Each row is a point on a tangle of strands that fork and nearly touch. The rows are in no order.
Two points are linked if the straight distance between their rows is under 63.6. Some points are linked to none.
J_194: [-16   9   1   0 -19  -2 -38 -28   8  12 -11  15 -16 -12  32  14 -21   5
  16  -2  26 -14  19   4  -9  14 -13  15   4 -17 -15  17  22 -17 -29  -7
  15 -26  -1   2   7   5   3  11 -32  -7  -3  -7 -15 -14  11  -5]
J_47: [ -3 -23  -2   8  -9  25  13  -5   2  20   8 -26  -9   1  -7  34 -11   7
 -12   3  -3  13   4  23 -27 -38  19   8  10   5  -5  -8   8  19   4   1
 -10  -3  -8 -16   8  16 -16  37  -5 -16 -18  -8  20  27  -3   9]
J_418: [  3  -1   6   1  -3  17  23   4   9  17 -33  21 -24  20 -14  -9  21  -4
   4 -19   5   0  16  -7   2  11  -6   3   6 -12  -4 -10  21  27  17  -7
 -14   8   1   1 -14 -25  12  -6  -7  18   4 -20  -9 -23   1  11]
J_36: [ 15 -29   3  -7   6 -16   2   6   3  10  -7 -11   2  10 -23  17   3  -1
 -11  21  13  27   2  11  -9 -23   4  20  23   4  15 -12  19  23  24  15
  -7  -5   8   5 -25   9   3  12   2   4  -4   6   1  20 -14   3]
J_229: [ -5  -2 -10 -17  -4 -35 -36  -6 -22   0  20  -8  32   2   2  -6 -19   5
 -17  14   0   1  -9   3  -7  18   1  14  -9   5   0   4  -4  -5 -15  -8
   8  -4  11  13  -6  18 -26 -14  16 -24   2  19   5  12  -6  -3]
J_841: [ 24  16  12  12  18 -15  22  16   5 -44  -2   0  26 -16   8 -23  -7  -2
  18 -11  -9  16 -22 -18  26  13   5 -31  -8  13   6   7  -8 -21  -4  13
  25   5 -11   7  -4  -1  28 -21   6  16  24   6  -3  -4  -8  -4]
J_723: [-13 -12  -1  -9  -5  24  13   5   0  16  17 -12   3  11  -1  11  29   8
 -10   5 -10  -4   0  11  -6 -52  15  -1  -1   4   0  -9 -23  17  11   6
 -19  19   4 -13  14  -2 -21  21   4  -1 -10  -4  22  30   2  -3]
J_596: [  4  22  -4  24  29  22  40  12   4 -42 -10  -1 -11  -7  -4  13  -3 -21
 -19 -21 -23   0 -13 -26   8  13  16 -27 -21  -2   1   6 -14 -19   2   3
  -9   9   5  25   7  -9  16 -18   6  52  11   5 -16 -25  10   7]
J_637: [-16   4   5  -1  22  14  25  18 -15  -8  -5  -7 -18  21 -16  14  33  -5
 -20  -8 -15  -5 -10 -14   8 -20   6 -11 -16   5  10  -2 -25   2  27  11
 -28  22  21   9   2 -10   4  -5  19  40  -2  -1 -11  -1  11  -3]
J_306: [-21   8  -5  -4 -19 -11 -37 -23  -1  11  -1   8  -5 -15  25   5 -18   6
   7   1  19  -6  19   5  -8  16 -12  10   3 -16 -15   5  17 -17 -33 -12
  11 -27   1   7   4  12  -8  -3 -25 -15   7   4 -14  -7   9  -4]
J_200: [ 19  24  -8   3 -11   8  27   3  19   6 -11  21  -2 -17  11 -23   9 -14
  16  -8  -8  -7   5  -5  11  11  -5 -16  -3 -10  -4   0  -1  -9   2 -10
   2  -5 -19  -8   1 -19   9 -13   1  13  11  -9   5 -21  -1  -4]
J_977: [  0 -22   7   4  17 -12 -26 -18 -14   4  -5 -19   7  -5   6  47 -17  23
   5  28  21   2   3  21 -26 -26  11  31  37   1  11   6   5   6 -23  11
  13 -14  -2   6  -8   0  -1  33  -1 -13 -23  -3  16  19   8  12]
J_50: [-17 -15 -22 -12 -11 -26 -23   8  -1   7  15 -24  21   4  13  19  -9   5
 -22  20   7  20 -19   9 -17 -21  19   5  -6  23  -9 -16  15   6   3  -4
   4  -3   3   3   1  30  -9  -2  15 -10   4  29  -3  42  -4  -3]
J_524: [ -7 -21 -13  -2 -17  14   8  -2   4  18  15 -25   2   3   4  34  -3   1
 -20   8  -1  16   1  16 -20 -41  20   5   1   7  -6 -10   8  18   8   2
 -15  -8  -6 -15  12  19 -14  29   2  -8  -8   2  15  36  -3   4]
J_650: [  5 -23  18  13  24  17  15  -7   4   2 -18  15 -27   9 -27 -23  -3  17
  17   1   2 -24   4   8 -18  32 -25   5  22 -11  11 -15  11  17   7  -7
   7  22   3  -5 -18 -24   6  12 -26 -35 -29 -14  11 -31  -5  20]
J_843: [ -5   1  -1  -8   1 -12   2  12 -18   0   1 -11   2  14 -10   6  22 -11
 -16   7  -5   7  -7 -10   9 -13  -5  -1 -10   9  11  -3 -15   3  21  10
 -21  12  11   1  -4  -1  -7  -7  23  18  -1  13  -5  11  -2  -5]
J_666: [-16 -18   1   6 -20  18  -9 -13  10  20  -6 -22 -19  -2  13  26   0   2
  13  -4  25  26  16   8 -11 -27   2   6   7   1 -20  -5  28  16   8  -1
  10 -24   5  -2  10   5  13  18 -25 -13  -3   2 -17  19   8   6]
J_867: [-13  -9   6 -12   6 -16  -6  21   5  -8  13  10  23   5  10 -35 -33  -9
   9 -10 -22   8 -10   2  20  33   6 -15 -33  25 -26   9  -8   0  -5  -1
   6  -2  -1  15  12  19 -18 -25   8 -20  32  15  -9 -15   4 -14]
J_275: [ -9 -22  17   5 -11  18 -12  -9   5  19 -18  -6 -21   4   5  18   1   5
  19  -3  23  15  16   1  -6 -15 -10   9  20  -5 -10  -6  29  21  11   1
   1 -12   9   1  -3  -6  14  14 -23 -10 -12  -5 -13   5  -4  10]
J_632: [  5  17  -1   4  13 -17  12  10 -12 -32   7  -2   6  12 -11  -9 -16 -19
 -11  -6 -16  12 -14 -19  19  25  -3 -16 -30  18   0   9  -8 -10  11   8
 -11   3  11  17   2  14  -2 -23  15  30  17  15 -17 -12  -4 -15]
J_270: [ 30  16  -9 -10  -1  -6  10  -4   6 -11  10   8  18 -38   2 -21   1  -3
  13  12  -7 -12   7  -3   4   8 -13  -3  10  -9  16  12 -20 -23 -19   2
  12  -5 -16  -7  -1  -5   3  -2   6 -14  -3 -11  21 -13  -2  -2]
J_473: [-14 -19  -8   3 -24  12   2  -5  13  16   1 -26 -14  -1  10  30   0  -4
  -2  -1  18  33  13  13 -13 -30  10  -2  -2   8 -17 -12  30  17  11  -1
   1 -26   4  -7  13  20   9  19 -17  -9   1   5 -14  27   4   1]
J_681: [ 16  24  -6  14  10   9  50  14  11 -17 -13  12   1 -14  -4 -12   6 -20
   1 -16 -14   0  -3 -16  17  12   5 -19  -7  -4   4   1  -5 -15   5   0
   2   6 -10   6  -8 -15  22 -10   6  38  16  -9  -9 -26   7   2]
J_404: [  6  17  -4  -8  -5 -13   0   3 -11 -10  21   2  24 -10   1 -19 -11 -11
  -2  -1 -14  -3  -7 -11  11  22  -8 -16 -22  11   2  12 -16 -19  -4  -2
   0  -1  -5   0   9   7 -16 -17  22  -7   8   8   7  -5  -4 -10]
J_128: [ 18   7  -1   0 -19   8  -9 -19  20  14 -16  28  -7  -7  13  -9 -13 -12
  23   1  13  -5  14   4  -2  20 -11  14   9 -20  -9   3  25  -2 -10 -10
   4 -12 -17 -10  -5  -7  12   2 -28   5  -2 -11   0 -19  -2   1]
J_720: [ 29   0  -9 -10   4  -7   4 -15  -2  -4   5   7   8 -27 -11 -11  -4  -4
   1  17  -3 -19  12   9  -4  10 -13  19  19 -17  22  12 -21 -16 -18   3
   6  -3 -10  -4  -8  -6  -1  10   4 -17 -17 -20  23 -14   4   6]
J_859: [-19  -6   0   0 -23  -3 -40 -12   6  16 -12   2 -20  12  17  10  -1   0
   9  -6  30  13  14  10   5   2  -5  20   3 -11 -15  -2  32   6  -3 -10
  11 -22   0  -2   0   8  13   0 -29   6   5   7 -29   8   8  -3]
J_133: [ -1  -1   3  -2 -24   3 -28 -18   8  21 -17  16 -15  11   9  -1  -2  -9
  12  -5  23   4  16   4   6  11 -11  16   6 -18 -13  -2  29   6  -2 -10
  -1 -17  -6  -4  -5  -2  13  -2 -24  10   2  -4 -17  -8   1   2]
J_540: [ -1 -18  22  13  25  20  14   1   2   7  -9   2 -27  18 -30 -26  13  23
   8  -3  -1 -31   0  12 -20  12 -26  -2  23 -11  13 -15  -1  22  17  -5
   4  24   6 -11  -8 -20   0   9 -10 -29 -29 -18   7 -16  -3  15]
J_745: [ -3 -30   9  21  -3  29  13  -7   2  13   4 -31 -17  -4 -11  39 -24  10
   2   2   3  14   8  20 -27 -23   9  11  18   8  -4 -11  18  18  10   4
   4  -6  -3  -8   6  12  -5  40 -18 -28 -20  -7  16  14  -3  14]
J_434: [  5  -6   9   1   5  16  11 -11   8  19 -10  12 -26  -9  -9 -13  12   8
  12   3   1 -30  13   6 -12  13 -20   5  19 -24   3   2  -6   9  -3  -5
  -4   4   4  -9 -10 -20  -1  15  -6 -22 -18 -23  11 -25  -7  16]
J_122: [-15   3  -7 -16  -9 -25 -39 -13 -22   9  13  -7  22  -6   5   2  -9   6
 -12  11   6  -3  -1   2 -11   9  -3   9  -4  -2   1   1   2 -10 -21  -8
   3 -14  10   7   3  15 -22 -12   9 -25  -4  16   0  10  -3  -2]
J_406: [  1   1  -7  -6   5 -35 -26   6 -28 -12  18 -15  24  19  -2  -4  -4  -7
 -20  13   0   5 -20 -10   4   4  -4  11 -20  19   8  11 -18   2   9   4
  -4  17   8   8 -11  11 -20 -10  26   5   6  24   5  20  -8 -13]
J_314: [ 26  19   4   1   4 -18  14  19  12 -25  -1   7  29 -13   6 -32  -9  -7
  24  -5  -5  17 -12 -11  21  16   0 -23  -9  11  -1   2   5 -11  -4   5
  24  -3 -13   2  -4   1  20 -28  -4  15  30   4  -5 -12  -3 -10]
J_292: [-25  -3  -4 -13 -19 -11 -33 -11 -11  15   7 -13   5  -7  16  14   7  12
  -7  10  14   5   8   2  -7 -10  -3   0  -1  -5  -8  -3  11   1 -14  -7
   1 -19  12   0   4  10  -9  -2  -1 -19  -8  16  -8  20   1   0]
J_449: [  0 -12  11  -9   0   4  11   7  -5  11 -14  -8  -9  10 -20   6  25  -3
  -8   3   2  12   7  -2   3 -19  -7   4  14  -5  10 -14   9  15  26   7
 -17   2  12   1 -12  -7   3   3   9  10  -5  -4  -8   5  -6   6]
J_566: [ -9   7   1 -10  -4 -14 -11  16   3  -7  11  17  13  11   5 -31 -20 -12
   6 -11 -17  13  -9   2  20  32   3 -16 -30  19 -19   2   4  -4   1  -6
   0  -4 -10   8   8  15 -15 -32   1  -1  33  16 -13 -17   4 -16]
J_346: [-20   0   7  -6  11  17  25  16  -7   5   1  -5 -18  19 -17   9  39   2
 -12  -8 -15  -3  -3  -7   7 -28   5 -13  -6   2   6 -11 -17  10  31   9
 -27  16  17   1   7 -12  -1  -2  18  21  -3  -3  -7   4   7  -2]
J_585: [ 23  16  -8  10  14   4  25   5 -10 -24  13   2  10 -14 -12 -17   2 -13
 -10  -6 -10 -12 -11  -6  17   8  -2   1   0  -4  18  24 -41 -34  -5   5
   0  22 -15  -5  -9  -3   3   9  15  13   2 -14  13   3   1   4]
J_921: [ 18   7  -7 -11   2 -30  -2   9   4 -19  11  12  27  -2  -9 -35 -24 -11
   2   4  -3  20  -3  -2  16  29   2   3 -12  10  -5  -1   7 -10   2   2
  11  -5   1  10 -13  23  -2 -25  -7  -1  30  19 -13 -10  -7 -20]
J_630: [ 15  -7   3 -10  -2   0   1 -13  -5  14  -4   4  -5 -14 -15  -8   7  -2
   2  13   1 -19  12   5  -4   7 -17  14  15 -18  13   5 -13  -5 -10  -1
  -7  -3   0  -7  -9 -11  -6  10   4 -13 -18 -15  11 -12  -6   9]
J_978: [ 44  -7  -6  -5  13  -9  22  -8   8 -11   8   5   7 -24 -23 -19  -7  -4
   7  15   3 -10  15  10   7  16  -3  26  24 -13  26   9 -16 -14 -16   9
   9   3  -8  -8 -17 -11  20  14  -2 -15 -16 -24  22 -19   1   4]
J_391: [ 11  16  -3   1  10 -12  21   5 -12 -25   1   1   2   6 -16  -3   0 -21
 -15  -4 -11   8  -5 -17  19  17  -3 -13 -19   6   7   7  -9 -13  13   6
 -14   7   7  11  -7   4   3 -17  14  34  13   7 -14 -13  -3  -7]
J_159: [ -6   6   5  12 -27  22 -29 -25  21  18 -17  28 -34   7  33  12  -7   6
  22 -12  23 -19  14   1  -6  13  -6  16   1 -14 -19  13  18   6   1 -12
   7 -12 -11 -16  10 -18  12  11 -32   2 -13 -25  -9 -19   0   7]
J_211: [ -2 -26 -11  -3  -2 -19 -19 -11   5   8   3 -25   3  -3   0  32 -14   9
  -7  27  21  24  -6  21 -18 -24  11  18  16   3  -4  -8  28   6  -5   7
  11 -24   7   4 -11  21   9  18  -2  -8  -5  20  -7  32  -1   4]
J_952: [ 15  29  -6  17   9   4  37  17  12 -26 -14  11   5  -6   8 -12  -1 -18
  10 -21 -13  11  -8 -18  20  11   9 -30 -18   7  -1  -2  -2 -12   5  -1
   5  -1 -14  10   2 -11  19 -23   2  42  25   1  -9 -24   8  -7]
J_954: [ -3   0   6  15 -19  31 -13 -21  19  24 -17  29 -41   7  23   2   9   8
  20 -12  15 -18  15  -4  -6  10 -10   4   7 -15 -21   6  14  16   4 -13
  -1  -3  -3 -10   7 -28   6  11 -24  -9 -12 -26   2 -20 -10  14]
J_827: [-17  13  -2   8 -29   9 -45 -24  16  13  -7  21 -28   4  35   8 -12   7
  15 -11  25 -16  17   8  -2  14  -5  15  -4 -20 -20  16  24  -6 -10 -14
  14 -20 -10 -13  16  -2   9   4 -31  -1  -4 -14 -18 -11  15  -6]
J_823: [  0  20  -2  -5  -7  -2   1   4 -16   1  15   4   4  -2   1  -9  10  -6
  -6  -4 -14 -16  -7 -14  13   9  -8 -18 -28   6   4  13 -27 -18  -3   1
 -12   2   4  -6  14  -7 -20 -12  24   1   1   5   6  -4  -5 -10]
J_670: [ -9  14  -6  -4 -22  -3 -22  -5   3  13   4  20  -2  -3  15 -17   3 -13
   1  -8   3   1   8  -1  12  20  -6 -14 -12  -8 -13  -3  11  -6  -5 -12
  -4 -18 -10  -5  14   2 -10 -22  -4  -1  17   6 -10 -10   1  -9]
J_621: [  6  -7  -6 -15   1 -40 -13   8  -8 -15  17   2  25   7 -11 -29 -31  -5
 -11  10  -7  11 -12  -1  11  35   4  10 -19  18  -6   4  -2  -3   3   1
   8   0  15  19 -10  26 -18 -20   8 -16  26  24  -7  -3 -11 -16]
J_190: [-14  13  -5 -15 -15  -4 -23 -10 -17  12  14   3   8  -6   7   5  20  12
  -9   6  -5 -23   7  -7  -2  -9  -4  -1  -6  -7   7   8 -25  -7 -15  -3
  -9   0   7  -7  16  -4 -27  -1  18 -15 -13  -1  14  12  -7  -4]
J_41: [-15  -7 -19  -8  -7 -15 -36  -5 -14   7  14 -24  30   2  19  27  -3  13
 -19  15   7   6  -9  12 -33 -34  23  12   3  14  -5   0   1   5 -22  -4
   5   1  -7  -1   5  16 -16  11  11  -9 -12  15  21  41   4   2]
J_687: [  2  -4   6   3  -9  23   5 -16  13  21 -18  23 -34  -4   7 -10  11   5
  20  -3   8 -19  15  -3 -10  16 -17   4  13 -20 -13  -1   7  14  -1  -8
  -5   0   3  -7  -2 -23   3  12 -15 -16 -12 -21   6 -25 -13  16]
J_22: [-13  -8  -6 -16  -2 -36 -36   6 -22  -4  20 -11  28  15   1  -5 -17   5
 -19   9  -2   2 -21  -3  -5  15   4  11 -21  22  -2   6  -8   4  -5  -7
   5   8  12  14  -4  18 -25 -13  25 -16   8  24   2  18 -11  -8]
J_844: [ 10  26   2  11  10  -2  15  26  17 -35 -13  17  14   6  16 -16 -10 -11
  18 -24 -14  13 -17  -9  21  15  15 -28 -22  14  -6  -4   8  -3   9  -4
  14   1 -26  10   3  -4  16 -35  -3  45  32   4 -10 -22  14 -18]
J_754: [ 35  14   7  20  27  -3  51  13  12 -43  -5   4  15 -18 -10 -11   1 -11
  -4  -5  -9   9 -17 -19  24  11  12 -10  15   0  15   1 -12 -29  -5  10
  11  20  -5   4 -16  -2  42   3   2  32  15 -10  -5  -7  -3   6]
J_95: [ 12 -27  17  -5   7  -2   6   1  -1  12 -15  -7  -7  11 -30   5   8   2
  -1  11   9  17  14   6  -2  -8  -8  17  24  -8  12 -15  20  25  21   9
  -7   0  13   4 -23  -6  10   9  -5  -2 -12  -2  -1   2 -13  11]
J_117: [ -9 -11 -18  -7   4 -18 -36 -10 -20   7   3 -20  26  -1  17  36  -4  14
  -9  20  12   1  -1  17 -33 -39  18  20  19   4   4  10  -3   5 -28   5
   5   0  -9  -1  -2   6 -15  17   5 -10 -16   5  23  33   7   4]
J_885: [-10 -16  14   0   7  32  19   8   4  21  12 -13 -11  14 -18  -2  26  17
  -3  -6 -11 -13   2  19 -14 -41   5   2  14   1   3 -15 -13  22  19   2
 -13  21   6 -17  10  -4 -16  23   1 -11 -13 -18  14  19   4   2]
J_287: [ 25  24  -7  -2 -24   8  -3   0  34  11 -18  33   4  -2  20 -22  -9  -7
  24  -5   3 -10   2   6   5  15   2   6   2 -16  -6  -7  24   0  -2 -15
   8  -9 -34 -15   4 -10  17 -10 -16  18   6 -11   0 -21   8  -4]
J_474: [-15 -19 -20  -9  -8 -30 -24   3   2   9   8 -25   8   2   5  18  -8   6
 -16  22  15  27 -14  14 -14 -17  17  11   4  12  -8 -14  25   8   0   1
  10 -12   8   8 -10  33  -1  -2   3 -11   7  31 -13  40  -8  -1]
J_423: [ -3   2   2   0  21 -17   7  16  -5 -31  13  -4  13  19  -4 -22 -37 -13
  -3 -11 -21   8 -19 -13  19  32  -1 -18 -44  30 -13  14 -14   5   8   8
  -6   2  13  21  10  21  -8 -21  17   7  20  16 -20 -14   0 -15]
J_215: [  9  12  -4 -20  -5 -18 -10   2  -7  -9  22   8  36 -25   6 -26 -22   1
   5   2 -12  -7  -4  -2   0  18  -6 -12 -11   9  -2  16 -11 -18 -20   1
  14 -12 -10   9  13  14 -18 -20  11 -26  10   3  11  -6   0 -10]
J_951: [  0 -27  23  14   5  21  -3  -8   5  13 -33   9 -26  12 -18   3 -10  11
  24  -2  15   7  15  -3  -7  13 -18  17  23  -5  -1 -11  33  22   8  -1
   0  11   6  -1 -22 -20  18  14 -35 -17 -22  -6   2 -13 -10  17]
J_295: [ 44  -8  -1   1  18  -6  43   0  15 -20   3   6   9 -24 -25 -27  -1  -7
   1   7  -2  -6   6   5  18  15   1  16  21 -10  25   6 -15 -15 -10  12
  12  11  -9 -12 -20 -10  31  13  -2  -6 -10 -26  19 -16   1   6]
J_872: [-17   2   1 -13 -12  18  -3   2  -5  18  17  -6  -4   8   7  11  38  14
 -11   4  -9 -13   2  -2   4 -33  11 -10  -6   1   2  -7 -27   5   5   4
 -19  10  13 -14  20 -12 -15   5  14  -5 -10   1  10  24  -3  -7]
J_969: [  6  12  -9 -17 -11 -18 -21 -15  -5   0  13  12  24 -27  11 -14 -20   2
   6   7  -2  -9   8   2  -9  14 -14   0   3  -7  -4   8   1 -20 -29  -4
   8 -23  -6   6  10  14 -17 -13  -4 -27   5   4   7 -10   1  -6]
J_320: [  3 -26   6   0   9  -9 -17 -15  -4   9  -3 -23   1  -4  -5  36 -12  10
   3  26  24  13   4  15 -19 -21   6  22  33  -2   6  -4  19  11  -9   9
   9 -20   5   3 -12   5   1  27  -7 -13 -18   7   6  21   0  11]
J_317: [ -8  -8  -7  -3  12 -26 -36 -22 -21   0  -4 -19  21  -1  17  48 -11  19
  -2  21  15  -5   2  18 -31 -30  13  29  34  -1   9  10  -3  -1 -37   7
   8  -9  -5   6  -4   3  -8  24   2 -13 -20  -1  19  21  12   9]
J_186: [ -1 -17  10  -6  11   1 -21 -18 -13  10  -6  -4  -8 -11   2  23  -1  15
   6  19   8 -23  13  11 -20 -14 -11  23  29 -16  14   6 -14   5 -18   7
   1  -2   3  -2  -3  -8 -10  26   0 -26 -28 -18  16   0   0  14]
J_463: [-10  18  -7   2   2   6  -3   9 -28  -4  19   1   4  11   3  -2  19   1
  -9  -9 -16 -21 -13 -14  15  -6   1  -8 -35   9  11  18 -48 -14  -6   6
 -16  23   7  -8  11 -13 -23  -5  23  11  -4   6  19  10  -4 -12]
J_9: [ -2 -33  17  25   6  32   9  -1   5  10  -6 -23 -23   0 -19  28 -24  15
  10   7   2  16   8  14 -25 -15   0   9  28  12   3 -18  24  23  15   5
   9   5   1  -2  -3   5  -2  34 -24 -30 -27   1  11  10  -2  11]
J_30: [  4  21  -2  18  27  21  49   6   2 -19   0   4 -17   3 -13  -5  12 -14
 -19 -20 -23 -21 -18  -9  11   6   4 -17  -9  -9  11   7 -34 -29   1  -1
  -7  18   4   4   0 -11  10   3  16  30   5 -12  -5 -16   6  10]
J_207: [-22   0   3  -9 -19   6 -19 -12  -3  20   4  -6 -10  -5  14  15  23   8
  -2   1  10  -3  13  -6  -1 -17  -4  -9   0  -8 -10  -6   0   5  -2  -2
  -9 -14  17 -11  13  -5  -7  -1   0 -16 -10   2  -3  15  -5   2]
J_515: [-18 -21  23  12   7  16 -12 -21  -3   8 -11 -17 -18 -16  10  46 -15  22
  21  14  21  -5  19   4 -25 -20  -6   9  28   4  -1   5  10   7  -9   6
  16 -12  13   1  -2  -4   2  38 -15 -32 -26 -12   7   4   6  11]
J_198: [-13 -15  19  10  12  36  24   9  12  15   6  -5 -23  20 -24  -7  21  25
   5 -11 -12 -15   7  10 -18 -26  -3  -9  20   1   2 -24  -2  27  29  -5
 -11  21  13 -10  11  -8  -9  16  -7 -23 -16 -15   7   8   3   9]
J_784: [-20  -2  -8 -13 -16  -4 -24  -3 -16  11  15 -13  23   4  16  18  14  11
 -15  11   1  -3  -3   3 -15 -34  10  -1  -7  11  -1  -1 -13   5 -11  -3
  -6   5   2  -8  16   6 -22   3  12 -11 -12  15  16  38   0  -5]
J_46: [ 41   7   0   9  19  -8  49   9  16 -29  -4   4  14 -24 -20 -25   3  -8
   2  -3  -2   2  -4  -7  22   7   5   3  16  -6  22   3 -11 -21  -7  10
  14  14  -8  -9 -18 -11  38   7   0  12   7 -17   8 -11  -4   5]
J_897: [  7 -20  17  11   4  20   9 -10   6  13 -30  20 -27  11 -20 -11  -8   8
  23  -6   7  -8  12   2 -10  26 -21  14  21 -13   3 -12  27  21   5  -5
  -1  16  -1  -1 -25 -26  11   9 -32 -21 -23 -11   7 -27  -8  20]
J_307: [ 10  16  -5   3   9   3  38   7  -3 -11 -13   9  -7  -1 -19  -7  13 -24
  -8 -10  -9   0   3 -15  17  13  -2 -11  -8  -6   6   4  -4  -9  12   3
 -12   7   3   4 -15 -10  10  -8  12  32  14  -9 -11 -25   3   3]
J_552: [ -1  11  -8 -12 -14 -16 -28 -23  -4   7   3  10  10 -24  14  -1 -19   2
   6   9   9 -11  17   3 -10  15 -14  10  11 -16  -5   6  11 -19 -34  -8
   8 -27   1   6   3  11  -8  -2 -13 -22  -1   2  -3  -9   3  -5]
J_212: [-31 -12  -8  -1 -20 -13 -41  -4   4  13  -5 -14 -19   4  20  15  -4   5
   6  -5  29  22  11  14   3  -9   4  20  -2  -6 -19  -3  33   3  -5  -6
  22 -21   4   2  -3  20  12   0 -29  -3   8  15 -32  19  15  -2]
J_703: [-14 -17 -14  -8 -22   9   6  -1   8  15   8 -23  -5   1   6  27   2  -7
 -20   7   2  29   0   7 -10 -33  16  -3  -3  10 -14 -18  19  17  15   0
 -15 -17   3  -9  13  23   0  18   0  -9  -1   8  -5  36  -1  -1]
J_940: [-14  -8  13  -6   7  23  29  14   2  15 -13  -4 -17  15 -22   3  34   3
  -5  -9  -6  10   7  -4  -2 -23   1  -9  13   0   1 -21   7  25  31   5
 -21   9  14   3   1  -9   2   5   9   9  -3  -9  -9   1   3   7]
J_374: [ -4  17  -7   7  10  15  17   4 -12  -1  14   5 -14   4  -6 -11  31   3
 -11  -8 -16 -35 -13  -2  16  -7  -2  -8 -21  -6  12  17 -50 -17  -3   2
 -14  21   6 -11   6 -15 -14   7  21  11  -1  -9  11   0   0  -1]
J_235: [ -7  15  -4  -7 -14  -6 -12   7   3   2   7  22   7   0  14 -26  -9 -13
   8 -12  -9   5   2   0  16  26  -2 -19 -22   5 -16  -1   6  -6  -3  -9
  -1 -12 -14  -2  16   7 -13 -31   0   0  27   9  -8 -15   2 -17]
J_39: [ -8 -16  21   8  19  29  26  13   4  13  -7  -6 -23  22 -34 -16  23  22
   1 -12  -5 -16   4   7 -14 -11 -15  -3  25  -4  10 -22   3  24  30  -2
  -4  26  10  -8  -2 -14   0   9  -2 -13 -19 -17   0  -5   3  11]
J_517: [ 16  18   3   1   4 -19   9  27  18 -27  -6  19  26   4   7 -32 -15  -5
  24 -14 -10  16 -15  -3  27  19   7 -17 -16  13  -5  -3  13  -3   3  -1
  24   0 -23   6  -2   7  15 -36  -7  26  39   7 -10 -18   3 -19]
J_651: [ -9 -24  22  17  -3  27  -5  -9   6  19 -22  -4 -30   7  -5  13  -4  11
  26  -1  16  12  17  -2 -12  -6 -11   9  24  -4  -7 -10  29  22  11   0
   3   0  10  -2  -9 -16  14  16 -30 -21 -20  -6  -3  -4  -7  16]
J_386: [ 12  25  -5   0 -24  -1 -16   9  28   3  -4  31  12   1  23 -26 -12  -6
  19 -14  -4   0  -2  10  13  18   4  -4  -5  -8  -9  -8  18  -6   0 -17
  13 -12 -37 -10  13   0   8 -24 -10  15  18  -5  -8 -17   8 -16]
J_399: [  2  18  -1  26  40  28  54   6   6 -33  -8   2 -17  -2 -11   7   5 -13
 -28 -22 -23 -19 -22 -16   4   8  15 -19  -6 -11   9   9 -27 -28  -3   0
  -8  20   6  17   0  -6  18   2   9  46  11 -11 -18 -19  12  15]
J_604: [-17  13  -1   2  19   8  19  16 -14 -20  -7   0 -18  13 -13  18  26 -13
 -21 -13 -13   2  -4 -22  12  -2   8 -19 -28   6   3  -2 -11   0  21  11
 -30  11  20  16   3 -10   6 -20  19  44   5   7 -18 -16  13  -6]
J_509: [ -4 -15 -17 -10  -4 -28 -22  12  -9   4  16 -20  27  11   6  16  -1  -1
 -22  22   4  16 -19   6 -17 -26  15  12  -4  19   5  -6  -2  13   9   6
  -2  10  -2   1  -4  17 -14   1  20   6   4  24  10  43  -8  -7]
J_960: [ -3  18  -3  13  23  20  37   8  -7  -6   6   3 -20   7 -15  -7  24  -6
 -17 -18 -18 -31 -18  -5  14  -1  -1 -14 -16  -7  14  14 -44 -22   1   1
 -13  23   6  -7   2 -15  -1   7  19  24   3 -12  -2 -10   5   5]
J_824: [  2  24  -2  -1 -15  -3 -16  19  21  -3   0  28  11   7  21 -31 -12  -6
  17 -19 -13   5  -9  10  16  18  10 -17 -17   3 -15  -8  13  -6   4 -15
  10 -12 -37  -7  18   3  -1 -32  -6  12  29   5  -5 -18  10 -20]
J_970: [ 28  21  -1  -3  -4  -8  17   7  13 -13   0   7  18 -41  11 -27   8   2
  21   3  -6  -7  -3  -8   7   6 -12 -16   7  -3  11   8 -11 -18 -15   4
  24  -6 -21  -5   2  -7  18 -11   5  -5   7  -7  16 -11  -4  -2]
J_191: [-22   6  -4 -12 -17   5 -25  -1 -17  12  20  -4  19   6  18  14  25  18
 -13   6  -5 -14  -1  -9  -4 -28   8  -8 -12   7   3   1 -26   3 -12   2
 -11   6   9 -10  22  -5 -24  -2  16 -12 -12   7  19  27  -4  -9]
J_67: [  2  -9 -13  -9   4 -32 -25   7 -22  -2  11 -19  27  14  -1   8  10  -3
 -16  18   4   9 -14   4  -8 -21   9  15  -2  13  12   6 -12   9   7   4
  -7  18   0   1 -11   5 -17   0  20   5   0  21  18  31  -6  -5]
J_447: [ -4  18  -4  15  23  15  32   9  -8 -29 -14   2 -21   5 -10  16  12 -18
 -21 -20 -14   0  -3 -23   9  14  10 -23 -26  -5   1   6 -11  -9  13   3
 -20  11  14  24   1 -10   9 -20  12  57  10  -1 -17 -28  10   1]
J_86: [ -5  -4   0  -8  12 -32 -10  15 -14 -21  15  -5  16  22  -7 -19 -32  -7
 -13   2 -16   7 -18  -9  15  33  -2  -3 -38  30  -8   8 -10   9  10   0
  -2  12  17  19  -2  26 -19 -16  25  -7  20  23 -12  -5  -8 -16]
J_244: [ 30  17  11  21  25  -5  30  14   6 -50   1  -5  23 -17   2 -13 -10  -4
   4  -9 -14  10 -27 -24  26  12   8 -23   2  10  12   9 -19 -30  -8  14
  14  15 -10  13  -2   2  33  -9   9  24  13   5  -2   3 -10   4]
J_732: [-17  10  -3  -8 -20   1 -18  -7  -5  19   3   8  -9   1  11  -4  20  -5
  -4   0   4  -3  10  -8  10   6  -8 -14  -9 -10  -7  -4   2  -2  -1 -10
 -15 -13   7  -9  12  -4 -11 -16   6  -5   4   7  -8   0  -5  -3]

A fork is a point with three links, a tip a point with one. Leave the first point through the second and follow the links. Name the first fork or tip that comes.
J_885; J_198: J_9
J_604; J_637: J_36
J_823; J_404: J_720
J_474; J_211: J_191
J_977; J_320: J_235
J_307; J_391: J_921
J_824; J_386: J_212

Name the points in between on the shortest way along the links from the first point to the second, in order.
J_732; J_317: J_207 > J_292 > J_122 > J_229 > J_22 > J_406 > J_67 > J_509 > J_50 > J_474 > J_211 > J_320 > J_977
J_404; J_687: J_215 > J_969 > J_552 > J_306 > J_194 > J_827 > J_159 > J_954
J_666; J_872: J_275 > J_651 > J_951 > J_897 > J_650 > J_540 > J_39 > J_198 > J_885 > J_723
J_596; J_36: J_447 > J_604 > J_637 > J_346 > J_940 > J_449 > J_95
J_566; J_859: J_235 > J_824 > J_386 > J_287 > J_128 > J_133
